Each row is a point on a tangle of strands that fork, close into loops and nearly touch. The rows are in no order.
Two points are linked if the straight distance between their rows is under 50.1. Some points are linked to none.
J_394: [ -2 -13  26   8 -17 -19  10  -4 -10  -9  16  -3   3 -15 -28  -3 -27 -16
 -37 -10 -12 -12  -1]
J_160: [ 28   7  14  38 -10  14   1  -3   3   2 -17  -1   4   4   4  -8  16  -8
  -5   0  -3 -17   5]
J_671: [-22   0 -14   6   6   7   1   5  12   3 -15   9  -2  11  12  -9  21   5
  -6   8   0 -22  -9]
J_395: [  1  27 -46 -35  10  18   9  10  22  -4  21   0  21  -8   9  -9  18  32
   9  23  14 -17 -24]
J_442: [  2 -17 -11  18  -9 -13 -20  16  -7   7 -27  31  -3  -1 -16  14  21   4
   6   5  -2  -3  -5]
J_641: [  9   4  12  19  15 -18 -16   6 -17   3  -4  30  -5  13  15  27  -4  -5
  -1   4   7  15   8]
J_862: [ -7 -19   4 -15  17   0   2 -16 -10   3 -17 -21  -1 -21   0   1 -28 -20
  18 -28  13  30  13]
J_53: [-19   5  14  -6  13 -15   1   6   6  -1   7 -15 -17  26   3  12 -10  -4
  32   6 -14  20  -1]
J_699: [ 30  20  38  29 -16  -7  -3   4 -12   2 -16  22  -7   7  14   6  -5  -3
 -18  11   8   0  -5]
J_995: [ -4  -6   4  -3  -4 -16  -2 -10  11   8  24  -3  -8  10   1   1   5  14
  23   0 -36  24   2]
J_857: [ -6  -8   1   8  12   3  -3 -10   1  -4 -11   7  -5  -3  18   9  -1 -18
   0 -12  -3  10  24]
J_342: [ -2  12  -5 -11  19  18 -20  -9  21 -30  17  -3   0   9   1  -6   4  16
   1  -7 -32 -16  27]
J_763: [ -3  -9 -25  -7  -1   6   7   6 -18  -5   7   5   9   4   9  10   5  -9
   8  -3   3 -31 -10]
J_287: [ -3  -1  -1   8  12 -20 -14  -7  18  -1   6  -2  -1  14  10   7   6  13
  23  -2 -29  29   6]
J_469: [ 22 -26   7  23 -16 -13  -3 -18  -6   7  -9  16   0 -15  -3   6  -8 -15
 -13 -18  -2  12  15]
J_846: [ 32  21  31  24  -5  -6  -4   7 -22  14 -14  23   7   9   9  12  -2  12
 -16  12   5 -10 -22]
J_884: [-20 -16  20   7 -26  39   3 -28   2   1   5  -6  -2 -16   3 -20  -2   4
  -4 -23 -18  -8  17]
J_689: [ 21  -3  12  22 -17   4 -12   0  -7  -1 -17  32 -22  -1  14  13   9  -9
   4   0  12 -12  17]
J_529: [  8  27 -34 -45   3  14   9   8  19 -18  43  10  -5  -7  -9  -7  13  11
  28   5   0 -24  -3]
J_488: [ -2  14 -45 -22   3  18  15   9   3   0  19 -17  27  -1  18  -6  21  28
   4  16  11 -10 -32]
J_188: [  3  18 -35 -39  -6  12  14   4  18  -7  34   0  -7  -4  -4  -5  27  11
  34  12   3 -24 -19]
J_280: [-15  -5  20  11  -7 -14  -1   6  -4  -4 -19   5 -19  13   0  13 -16 -16
   9   2   4  13   1]
J_63: [  1 -19  22  11  -8 -23 -12  22  -1   4 -18  -1  11  -6 -42  -8   8 -14
 -36  -8  38   6   7]
J_658: [  1  -9 -29  -6   3 -20  20   5 -20  19  16   3  23   2   2   0  -7   1
 -18   4  21 -12 -31]
J_515: [ 17  -1 -10   8  -2  21 -14  10  10  11 -11  14 -11 -14  11  -2  22 -30
  -3   7  21  -8  38]
J_474: [-19 -15  25  -4  -8  -1  14 -22   6   8 -18 -17  -5 -15  -2  -6 -31  -5
  12 -16  -8  22  -4]
J_293: [  6   3  31  11   4 -23  12  -8 -13   3   3   7   4  -2   2  12 -34 -22
 -31  -3   5  12   5]
J_589: [ -9   4   3 -17  15  26  -7 -27  36  -9 -21 -17 -14  -3  15 -18   2  -2
  -2   0   5   4  28]
J_820: [-12 -24  -1   6   6 -31  -7   7  -2  -9   5 -22  11  11 -22  -7  -9  -1
 -25 -20  14  21  -1]
J_451: [ -8  -3  19  10 -19   7  15  -9 -15   3   1  14 -21   8   9   5 -17 -13
   1   6  -1 -36   6]
J_757: [-23   3 -20  -6   8   2  -7  -3  13 -25 -13 -15  -3  -7   7 -12   3   1
   1 -11  -6  29  16]
J_181: [  3  -9  20   8   2  31 -18 -17  20 -15  -1   0 -22  -2   0   5   4  -5
  12 -13 -20  -9  36]
J_645: [  2  -5  30  22  -8   2   5 -21  14   8   3   1  -8  15  11   2  -7   2
   5   0 -23 -11   7]
J_855: [ 18  -6 -18  -6   7 -15 -10 -14  15  15  13  26   4  11  12   9  14  11
  27  12 -18 -19  -4]
J_614: [-18  -8  -2  10 -16   0  13   4   7  12 -28   0 -14  -4   8 -14   3 -34
  -5   5  27  13   7]
J_324: [ 14  -5 -32 -20  -5  -9   4 -12  -7   2  34   0  15  -2   5  -6  10  18
  15  -3 -18  -2  -6]
J_987: [-14  -8 -28  11   9  -1  -2   9 -15 -13   3  -8   7  -2  -5  -9   7  -7
 -27 -19   7   7  -1]
J_186: [-15 -10  27 -16  13  -6   3 -13 -15   2   0 -33   6 -11 -24  -3 -45  -2
  11 -26  -1  26 -11]
J_402: [ -8 -15   3  -9  12  11 -11 -24  -5  -3 -14 -25  10 -20   1  -5 -18   3
  14 -31  -6  39  15]
J_115: [  2  25 -44 -37   4  12   1  10  36 -10  15  10  17  -6  -6 -18  13  35
   9  21  10 -27 -15]
J_333: [-29  -3  17   5  -6   4  17  -9   0   2   4   4 -23  14  16  -1 -20 -10
   1   5  -1 -16   6]
J_455: [  8  -3 -12  -8  14 -29   7   6 -21   8  54 -12   6  14 -20  -5   0   1
 -22  -7   5  18  -5]
J_15: [  0  -9 -33 -13  -7   9  12  19 -19  -3  12 -21  35   4  -3  12  10   4
   0  -3   9 -12 -35]
J_936: [ -4   0 -17 -21  -7  -2  29  -5 -12  14  44   0  -9   5   8   0  -2   2
  16   5  -2 -18 -11]
J_270: [-13   1  -1 -23  24  18  -9 -31  39 -11 -12  -6 -21  15   7  -9  -4   9
 -13   6  -6 -10  19]
J_715: [  3 -10  13   7  -3  -1   4 -30  12  12  11   7  -2  12  18  -4  -8  16
   5   3 -26 -14   5]
J_576: [  8   0   9  15  11  16 -18  -2  21 -21  -7   5 -18  12   0   9  14   1
   7  -3 -18 -25  25]
J_759: [ -5  -4 -31 -11  15 -11   6  17 -25  23  10   8  21  -3  -8  13  14   5
  -7   3  14  -6 -24]
J_568: [-14  -8 -12 -17  14 -30  10 -13  -1  21  28   4  -4   7   6   2 -15   3
  -2  -2   1  33   0]
J_101: [ 14 -13 -25  -8   5  -4  -9  10  -8  14 -20  22  36  -8   3  23  20   7
   9   2   4 -16 -25]
J_882: [-23  -7  29  -1  -8  12  22 -18   4   7 -11  -3 -19   2  17   2 -23 -25
  -1  -3  10  -1  13]
J_688: [ -1   0 -10 -11  21  14 -12 -20  36  -1 -20  18 -14  14   3  -1   6  -4
 -15  10   8 -42  10]
J_938: [ -8  14 -16 -25  24  22  15  23   8  16 -19   4  30 -15  -8  13  29  28
   7  14  -6 -29 -15]
J_310: [  5  18 -31 -13  18  -8  17  -9  -5  14  41  -1   4   5  21 -14  16  15
  -3  11   6   9 -11]
J_823: [  0   1  46   4  -3  28   4 -16   6   7 -16 -27 -14 -11  -5   1 -26 -15
  31 -15  -4  11   9]
J_751: [  2   4   7  27  13 -11 -11  11  -1   8 -11  11   5  20   1   4  18   2
  -3   5  -9   4  -9]
J_659: [ -9 -15   9  -1   7  14 -15 -36  -2   7  13   7  14  -9  14  -2  -7  19
  -1 -20 -24  19  17]
J_624: [ 32  17  20  17  -2  -6  -4  16 -28  13  -4  15  27  13   3  21   4   9
   1  12  -2 -19 -28]
J_918: [ -7   4 -11  -9  -5 -15  19  -2 -16   2  53 -20  -3   4 -15 -18 -11  15
 -17   1  -5  22  -8]
J_700: [ 11   4  14  17   2  11 -23   6  10 -13 -15  15 -23  19  -2  14  14   0
  13   9  -7 -32  16]
J_459: [-11   0  -1 -23   6  39  -5 -19  28 -12 -14 -24 -12 -18  10 -22  -1  -9
  12  -9   5  12  39]
J_217: [ 14   1   9  11  -8  13 -16   3   5  -5 -22  29 -27   5   8   8  15  -5
   5  11  13 -29  16]
J_362: [ -4  19 -47 -25  -3  12  -4   9  12 -34  25   5  14 -16   2 -17   3  33
   6   7  -6 -22  10]
J_948: [-10   6   2   5  15  23   8  -5 -14 -14  21 -12  -3  14  18  -7   1  -1
  -8 -11 -13 -22  14]
J_389: [ 12   3  22   9 -21   5   9   0 -22   1 -11  23  -8   9  20   8 -12 -12
  -4  12  14 -34  -6]
J_723: [ -5  12  -6  -1   9  10   7   0 -11 -13  37 -21   3  20  11 -13   5  16
  -5  -2 -23  -6   7]
J_162: [ -9  12 -19 -20  11   4  -2   9  10  -8  32  12  -8  11   5   3  11   2
  15   7 -11 -28   4]
J_983: [ 10  -5 -15   7  -6  21  -4  10  -7  -5 -13  13  -6 -13   7   3  20 -28
   0  -5  17 -26  21]
J_5: [-10  23 -15 -26  14  16 -15  -7  11 -31  37  -1   4  -5   2  -6   1  31
   2   3 -25  -2  32]
J_179: [-21   9 -18 -17  -6   2  10 -27   2   1  28 -13  -2  -9  17 -20  -2  43
   0  23  -7  25   9]
J_410: [ 14 -21  20  21 -10 -12   1 -24   4  11 -14   4  -5 -18   0   8 -19 -12
  -5 -15  -1  27  13]
J_39: [-15  12 -23 -12  19   6  -8  14  28  -3  -9  22   6   1   0  -4  21  11
   4  10  -2 -32  -3]
J_209: [  4 -13  17  13  -7 -10  -4  20 -11  -1  -9  -7  -3  -3 -26  -2  -7 -36
 -29  -8  38  14  15]
J_490: [-15  11 -19  -3  24  20  -4  33 -10  -2 -10  15  13 -10  -7  13  26  -1
  -3   0   2 -25  -2]
J_721: [-13 -16  21  10 -25  27   4 -16  -4  -4   1 -18  -4 -17  -9 -16  -7 -14
  -4 -27 -15  15  20]
J_64: [ -8 -23   8  -6  15 -27  -4  -5  -5  -8   9 -22  10   3 -16   2 -26  -5
 -17 -23  11  28   9]
J_452: [ 12  -3 -27 -18  -7   0  19  17 -18   1  35 -23  28   9  -9  14   6  -6
   8  -2   5  -4 -33]
J_946: [  8 -18  20  16 -20  21   1  -8   7  -1 -10 -21 -11 -14 -10  -3  -3 -22
  11 -17 -10  24  26]
J_105: [-10   0  38  -3  -5  16  10 -28   5  14 -21 -24  -4 -18  -6 -16 -35  -4
  25 -16  -6  11 -11]
J_177: [-22  -9 -22   1  -6 -14  16  -2 -10  -4  14 -19  -2   0   1 -20 -13  15
 -34  -4   7  20 -11]
J_822: [-21  -5  16   4  -6  -9  25  -9   1  -6  -3 -28  -4  -7  -8 -14 -25 -18
 -31 -10   6  19  -3]
J_971: [ -8   3  -7   1   4  21 -13 -16  15 -28   6 -13  -3   6   7 -20  11  17
  -3  -4 -25 -17  17]
J_670: [ 14 -16  19  20 -15 -38  -7   5  -7  -2   3  10   2   4 -24   9 -18  -5
 -19  -1  -3  -2 -10]
J_961: [ -2  15  11  -5  27  14 -13  10  26 -13 -36  -9 -16   3   3   8   4 -20
  29   3  16   6  13]
J_931: [-18  10  12 -13  23   9  -9   1  24 -18 -25 -18 -21  10   2   3  -9  -9
  36  -1   0  -1   8]
J_975: [ 16   8  12   8 -21  16   2  13 -30   6 -24  22   2   3  10   6   4 -13
  -5   8  26 -30 -16]
J_282: [ 10 -19 -17   3 -11  -6 -13  15 -11  11 -24  28  14  -7  -6  20  24   9
  16   4   0 -19 -20]
J_393: [ -2   6 -45 -10   4  14 -11   9   8 -32   3   7  23 -17   6 -13  15  15
  -2  -5  -9 -23  -2]
J_843: [ 12  -4  11  17  12 -27 -23  24 -27   4   6  16   7  20 -21  20   1   0
 -17  -3  11  13  -2]
J_682: [ 18  12  17  10  10   0  -3  29 -41  19  -5   8  25  14 -17  21  14  11
  -8   9  -2 -11 -23]
J_430: [ 16 -13  28  19  -5  16   3 -33  14  18 -10  -3   0 -25  10   8 -20  -7
  10 -22  -3  27  21]
J_295: [ -2  -7  -9  11  -4  -2  14   6 -24   3   4   9   5   4   4   4  -4 -16
 -15  -5   7 -18  -9]
J_208: [-11 -27 -10  12 -14 -19 -11  -1  14  -7 -27   0 -10   1 -10  -5   7  -6
   7 -13  -6  20  -2]
J_21: [  0 -18   5   9  10  -5  -6 -25   0  -1  -1 -11  13  -3   8  -2 -14   4
  -5 -21 -18  35  12]
J_70: [ -3  -2  12   2  -1  14   2  -9   3 -14 -26 -39  -8  -9  -1 -18  -7  -6
  29 -21 -12  26   4]
J_922: [ -4 -10  40  11 -29   1  10  -2 -11  -4  -6   0 -22 -10 -14   4 -27 -27
  -8  -8  -3   8  10]
J_190: [-15   6   8   0  -1   8  -6 -14  24 -19 -23 -32 -10  10   8 -18   4  10
  23  -6 -21  16   4]
J_94: [ 27   2  22   4  -1 -19  -2  11 -31  21 -17  14  35  -1 -16   9  -3   6
 -33  13  19 -15 -32]
J_331: [ 26  -7   5  20 -12   2  -2  -6 -10  -6   1   4  12   9   6   8   4   3
  13  -8 -23 -32  -6]
J_782: [ -2  -7  46   1   0  29   0 -26  21   3 -14 -16 -22   1   7   6 -19  -1
  23  -8  -5   1  18]
J_825: [-11 -12  -9   4  10   7  -2  -6   4 -14 -16  -9  -6  -9  10  -3   1 -20
   1 -20   3  25  22]
J_768: [  4 -13  19  16  -9  12  -6 -12  16 -12 -20 -24 -11  -6  -6  -3  -1 -13
  25 -17 -15  23  17]
J_548: [ 10   8  45   2 -16   4  15  -5   1  13 -21 -10 -23 -15  10   0 -36 -31
  16   7  19  18   9]
J_6: [  6   7 -12 -20   4   5  -6  14   3  17  -7  20  14   9   8  24  19   9
  23  23   5 -34 -19]
J_425: [ -6   6 -51  -7 -10   7   8   4 -11 -21  17 -14   8 -10  12 -22   8  40
  -8  20   1  -2 -15]
J_563: [ -2  -5 -13  10  -3  14   3 -20   6 -14  -3  -8   7   0  15 -24  16   8
  -7 -11 -16 -13   6]
J_695: [ -8  26 -28 -14   1   6  18 -14   6  -8  42 -11 -15  -7  11 -22   8  40
   3  36   4  18  11]
J_316: [ 18  -4   9  10   8 -30 -16  11 -28   5  17  26  -2  15  -1  26 -10  -2
  -4   0   1  11   0]
J_870: [-23  20 -22 -30   2  -1 -11   1  39 -31  13   8  -7  -3  -6 -19  -9  29
  12   9 -13   4  27]
J_313: [  1 -17  14   7 -12  32  -7 -22  12 -10   2   1 -13 -10   3  -6   5   0
   7 -16 -23 -21  26]
J_636: [ -7  11 -37 -17   3  24  -5  21  13 -22  -5   6  30 -14  -5  -1  17  10
  11  -5  -1 -35 -12]
J_937: [-10   3  40  -1 -12   8  26 -11   3   6 -18 -19 -16 -17   3  -6 -34 -34
   3   2  12  10   2]
J_755: [ 19   6  19  22 -17   6   3  10   6  11 -15 -13  -6  -6   1  -3  -4 -34
  -5   8  21  26  17]
J_717: [-10 -17 -10  16  -3 -16 -22  15  11  -5 -31  10  -4   0 -17   5  19  -5
   7  -2  -7  18  -6]
J_872: [ 13   5 -11  -6   9  31  -8  -5  19  -4 -18  11  -4   5   4   0  20 -13
  -8   8  14 -50   9]
J_609: [ 17  -6 -15 -19 -14 -12  19   8 -23   2  45 -19  20   8 -21   5  -2  -7
   8  -5  -2  -7 -26]
J_215: [ -4  11 -22 -23  24   6  14  29 -15  28  10   9  21  -2  -8  22  30  11
   9  16   6 -12 -27]
J_541: [ -3  -1 -24 -19   0  21  -3   9   9 -17  -1   5  14  -2   8  14   9   1
  18   1  -2 -47 -14]
J_505: [ 10 -26  24  13 -15 -16  -7   0   1  -8 -15 -20  -9  -9 -28   5 -18 -22
   2 -21   9  28  10]
J_154: [-25   0 -36  -5  15  -9 -13  12   8 -20  -3  -4   8  -6   2 -10  10  15
 -15  -6  -1  34   0]
J_108: [-28 -19   6  -7  -6 -18   8 -12   1   5   0 -10  -9   2  -2   2 -26   1
  13 -10 -11  25  -6]
J_174: [ 17   1  -2   1 -11 -10   8  11 -28  13 -13   4  38   2  -5  19  -5  -4
 -15   7  19 -19 -35]
J_772: [ 15   7  26  26   9  -5 -10   3   7  -6 -34 -17  -5   7   2   9  -2 -12
  20  -1  -2  29   2]
J_912: [ -7   6  -5 -12  15  17  11  18 -14  23 -33  13  25  -8  -4  17  27  23
   3  14   2 -25 -16]
J_309: [-10 -10  -1  16 -12   3  13 -15   3  -6  -1 -12  -1   2  11 -22   1   1
 -10  -8 -16  -2  -2]
J_120: [ 10  -7 -11   1  -2 -17  16   2 -29  15   3   8  27   1   2   9 -13 -12
 -23  -1  23 -22 -26]
J_701: [-20 -17   1   6 -24  -8  17  -2   8   5 -24 -11 -16 -11  -4 -15 -14 -34
 -11  -2  24  16   2]
J_597: [ -5  -3 -12 -16  13  17  -7 -28  32  -8  -8   1 -19  14   7 -10   6  10
 -16  12  -7 -38   7]
J_132: [-20  -7  -5 -17   3  13 -13 -34   3   4  12   4  10 -13  18  -4  -8  33
   1  -6 -21  19  20]
J_433: [ -7  16 -24 -38  12  11   0   1  22 -12  38  13 -12   6  -3  -3   4  13
  12   9 -11 -30  13]
J_831: [ -1   8  -8 -12   5   1   9   2  -2   2  34   1 -10  22   7   5   9   4
  16  11 -13 -28  -4]
J_387: [-22   3  -5   0  17 -14  -3  17 -19  27 -10  29  -1  11   5  17  10  -1
  -8  18  18   0 -13]
J_998: [-19  -3 -45 -10  17 -17 -12  19  -3  -7  20  -4   5  -3 -13  -8  13  19
 -18  -3   6  27  -9]
J_920: [ -2  -2   9   4  13 -39   4  14  -8   8  31  -9  10  18 -25   5 -11  -5
 -27   0   5   9 -10]
J_793: [  4  -7  -9   5   8   4 -11  12   0  -2 -20   0  -7 -14   1   4  10 -36
  -5  -8  26  26  27]
J_224: [ -5  26 -33 -28  11  14  -4  -7   8 -30  37   3   4 -12   6 -16   2  36
   0  15 -11  -4  22]
J_774: [ 20  -6   0   5 -13   5   4  -6  -8  -3  22  -9  14  13   1   6   0   7
  20  -3 -30 -26  -7]
J_639: [ -6  -5 -40   3   3   7  -8  10 -13 -25   8  -6  14 -11  -6 -12  15   6
 -15 -19 -10  -4  -3]
J_875: [ -5  25 -30 -32  21   9  -4  20  37   3   0  22  27  -6 -11  -6  11  30
   8   8  -2 -35 -12]
J_319: [-29  -6  -2  -1  -4 -13  18  -7  -4  -9  12 -31   1   0  -5 -17 -25   4
 -29 -11   2  23  -7]
J_890: [ 16   4   8  -9  -7  12  -9   7  -6   4  -9  15   4  20  13  23   5   5
  21  23  11 -46 -19]
J_567: [-20   1   7  -1   5 -18   6  13  -5   0  23 -11 -15  21  -9   7  -7  -8
  10   6 -15  20  -3]
J_431: [-23  -6 -13  14  -1  -2   5   4   9   4 -25   7 -11   4   8 -11  13 -13
  -8  -2  14   5  -4]
J_350: [ 18   8  11   0  13  14  -5   3   9   4 -36 -21 -19 -10   7   0  -4 -28
  43  -2  20   9  15]
J_676: [ 13 -13 -12  12 -12   4 -15  14   2  13 -18   9  -8 -20   2   0  14 -32
  -1   1  23  21  34]
J_443: [-15   5  -9  -5   5  -2  14 -10 -15   2  40 -15   4   8  10 -12  -8  14
 -12   0 -15   9   0]
J_427: [ -2  11  17  24  15  -6 -12  11   4   4 -26  -1   2  13   4   8  11  -6
  -2   4   6  22  -1]
J_885: [-24   6  10  -9  15  -3  -2   3  13 -14 -11 -15 -20  12   3   7 -11  -3
  38  -2 -10  11  -1]
J_674: [  9  -1  20  21 -13 -15 -12  17 -13  17 -35  22  -3   2 -15   6  10   0
 -20   6  14  14  -9]
J_240: [  1  -4  28   5  -1 -15   7  10 -10  -7  -7 -18  -4  -1 -21   1 -21 -37
 -23  -9  32  20   9]
J_305: [  2   3 -46 -20  -5  12  14  12 -14 -10  27 -20  22  -5  10  -6   8  23
   0   8  12  -2 -29]
J_356: [ 11  13 -24 -12  15 -18  18  -4 -10  30  31   5  18  13  10  -2  16   4
   3   8   7   3 -22]
J_698: [ 22  -4  35  13  -5 -44 -12   0  -1  -6   4   6   5 -11 -22  13 -23  -5
 -39   9   0   2  -7]
J_869: [-12  -1   8   6   2 -23   7  22 -18  -1  29  -8  -4  21 -22   7 -12 -11
 -17   0  -4   6  -7]
J_977: [ 15   2  10   0  -4   7 -11   8  -8  -9   5  12 -14  25   3  21   6   4
  22  15  -9 -44  -2]
J_850: [ 24   4  19  31 -11   2   9 -10  -2   0  -4   2   9  11   9  -2   0  -1
  -5   1 -18 -24  -7]
J_835: [-12 -17 -19   6  15 -18  -6  14 -13  -2   2  -9  14   4 -23  -7  10   0
 -36 -18  20  11  -5]
J_158: [ 21  -5  -6   0 -10  33   1  -4  -3  -5 -14   8  -2  -3  11   3  17 -19
   4  -1  17 -46  12]
J_60: [ 18  10  43   9  -6   8   3  -4  -6   4 -16   0 -24  -6  13  12 -29 -22
   9   2  23  23  19]
J_508: [ 35  14  36  21 -37   2 -14  25   0  14 -24  13 -17 -11  -4  -7   2  -9
 -17  11  19  26  -1]
J_848: [-19  18 -21  -6  19   8 -17   4  25 -39  -9   0   8  -8   3 -16   6   7
   0 -13 -11  15  22]
J_578: [-10 -16   2  14  -6 -16  -7  12  -6  15 -30  10  -1  -2 -22  -2  11 -11
 -26  -5  28  14  -5]
J_650: [ 39  29  39  12 -34   2 -18  28   1  12 -16   6 -26  -9   4  -1 -14 -11
 -10   9  29  35   3]
J_361: [ 17   3 -33 -17   3 -11  -6  -4  12   9  21  13  15  -1   7   5  24  11
  30   6 -17  -9 -12]
J_296: [  3  10 -39 -33  -9   8  24  12   4   0  30  -2  -4  -7  -8  -5  32  12
  28  11  16  -5 -37]
J_709: [-13   0  18  22 -24  -5  18  -4  11   1 -14 -11  -8   3  -2 -22  -1 -17
 -17   6  -2  -5  -9]
J_184: [ 12   7  20  16   6 -16 -19  28 -39  13  -7  17  13  14 -25  17   7   8
 -19   3   8   2 -15]
J_797: [  0  -6   7   9  20  -8  -8  -7  -7   0   2  19  -6   9  20  22  -9 -10
   8  -6  -6   9  19]
J_502: [-18  -5 -19   1  15 -19   0  21 -20  22   0  16   7   9 -13   9   9   3
 -14   5  15   0 -13]
J_251: [ -5  12   1   4  16  13   2  15 -14  24 -33  23   9  -4   3  10  29  14
  -9  14   5 -22 -11]
J_222: [-37 -18  -2 -26   2 -16  13 -14  -3  16  14  -8 -13   0   2   3 -31   2
  10  -5  -1  31  -3]
J_836: [ 21  11  14  29   9   4 -21  13 -12  11 -25  28   7   8   1  15  24  13
  -1   7  -2  -3  -1]
J_967: [ 28   4   9  30  -5  13 -13   6  -5  11 -29  18   5   0  -1   7  29   4
  -3   4   4 -14  -4]
J_408: [ 31   8  42  13 -17 -25 -11   7  -3 -14  -4   6 -12 -19 -18   5 -22 -19
 -44   9  10   7  -4]
J_69: [ 30  13  40  25 -29  -8 -15  23  -4  20 -31  20  -8 -13 -22  -5   8   7
 -30   9  13  15 -14]
J_121: [-15  -6   0  -8 -20  -5  -5 -26   7   6  20 -14   2   1   0 -20  -2  31
  13   0 -37  29   2]
J_531: [  7  32 -29 -20   9   8  24 -11   2   2  43  -3 -16  -1  15 -21  26  27
   5  25  12   6  -9]
J_76: [ 16  -9 -36 -12   7  -5  -7   3  -4  15   1  11  36  -5   9  14  20  10
  14   0  -5 -13 -23]
J_600: [  0 -19  12  12 -10 -24   6  -7  -4  -2  11  -6   8  -3 -20  -6 -20  -6
 -27 -13 -13  -1  -6]
J_851: [  0 -14  -5  12   9 -16 -13 -17  12  -7  -6  -4   8   3  11  -3   1   9
   7 -15 -22  34   6]
J_840: [ 11 -10  36  15 -30  -8   9  -6  -9  -5  -1   9  -8 -30 -19   6 -28 -23
 -28   1  -9 -11   1]
J_140: [-17  -1  25  12 -19 -14  24  -4   6  -5 -12 -15  -8  -7  -9 -16 -22 -27
 -31   5  -2   3 -13]
J_18: [ 35 -13  11  28 -27  -3  -9  -4 -14   7 -10  17 -12 -15  -1   4  -1 -18
  -8  -7  12   1  22]
J_137: [ -9 -16  15 -21  13 -22  -3 -10  -5  -1  12 -33  12  -1 -20  -2 -33   6
   1 -19  -2  35   0]
J_753: [  6  10 -11   5  12 -26  12   0  -5  26  23   9  11  16   1  -3  14   2
 -10  14  -4   6 -25]
J_14: [ 29  23  37  14 -18   6 -10  13  -6   2 -23   9 -30  -3  13   9 -18 -17
   4   1  30  30  14]
J_345: [ 10  -3 -23 -17  -9   8   7 -11 -10  -7  27 -12  19   3  12  -5   5  15
  17  -3 -22 -18 -11]
J_958: [ -5  -5  43  17  -9   8   3 -16  13  -1  -5  -2 -23  13   6  12 -18   2
  13   1 -20  -4  12]
J_610: [-10   9  -8  -4  20 -34  12   2  -2  25  29   7  -5  18   7   4   1  -6
   0  10   8  29  -9]
J_573: [-24  21 -25 -15  10   3 -13  14  28 -37   6   7   6  -6   1 -16   1  21
   3   1 -12   9  22]
J_446: [ -9  21 -15 -29  23  18  16  34   3  17   6   7  26 -14 -17  17  30  24
  19  18  -6 -18 -17]
J_114: [  8 -10 -10  -7  10  -6 -11 -29  25   9  10  14  -4  12  15   6   6  19
  13   5 -22 -21  10]
J_424: [ -3   2 -36 -21 -13  -8  26   2  -9  15  36  -2  -4  -1   2 -10  13   6
  12  12   6  -8 -32]
J_953: [ 13   7  42  21   5   0   6 -12   5   1 -23 -22  -9   1   1   7 -26  -5
  28  -8 -10  19   0]
J_680: [-13  -5  25  -2   3  -6  14   4  -6  -8  -6 -33  -4 -10 -16  -4 -33 -29
 -15 -16  16  22   5]
J_781: [-19  -4 -41  -2  -6  -3   8  -4  -7  -8  11  -7   0  -6  12 -19   2  25
 -14   4   2   5 -10]
J_348: [ 35  14  36  23 -20 -13  -5   4  -6   0 -11  19  -8 -13  -1  -1 -14 -18
 -35  14   8   0  -7]
J_420: [ -1  -7   5 -10  19  11  -4  -7  -2  -5 -28 -17 -14 -20   2   5 -15 -25
  37 -22  11  20  17]
J_690: [-26   8 -10 -29   0   8 -17 -13  38 -26  10  -3 -15   2  -5 -15  -4  28
  12  10 -26   0  23]
J_194: [  4   3   1  17   3 -27   2   5  -3  15  14   4   6  21  -5   2   8   0
  -3  12 -16   3 -17]
J_497: [-10   9 -15  -9  17  -8   0  13  -1  25   0  27   0   8  11  16  17   6
   9  20   7 -24 -13]
J_796: [-26  -6  -6 -15  -9   6  -3 -20  19  -9  10  -9 -13   6  11 -18  -2  28
  14   8 -24   9   8]
J_52: [ 34  16  27   7 -30  23   0  23 -33  14 -20  20   1  -8   2  -1   7  -8
 -18   8  30 -18 -17]

A piece is two or more points that can be reached from each other along the links. Count, over all rows, the pieces, the separate loops (a circle has one, a figure eight two, a Y none), the forks (points with three links) and the tips (points with one).
pieces: 4
loops: 4
forks: 15
tips: 15

How many points has the smallest loop of links through each point below? Write - if it is on no loop.
J_772: 12
J_331: 10
J_389: -
J_105: 13
J_433: 8
J_356: -
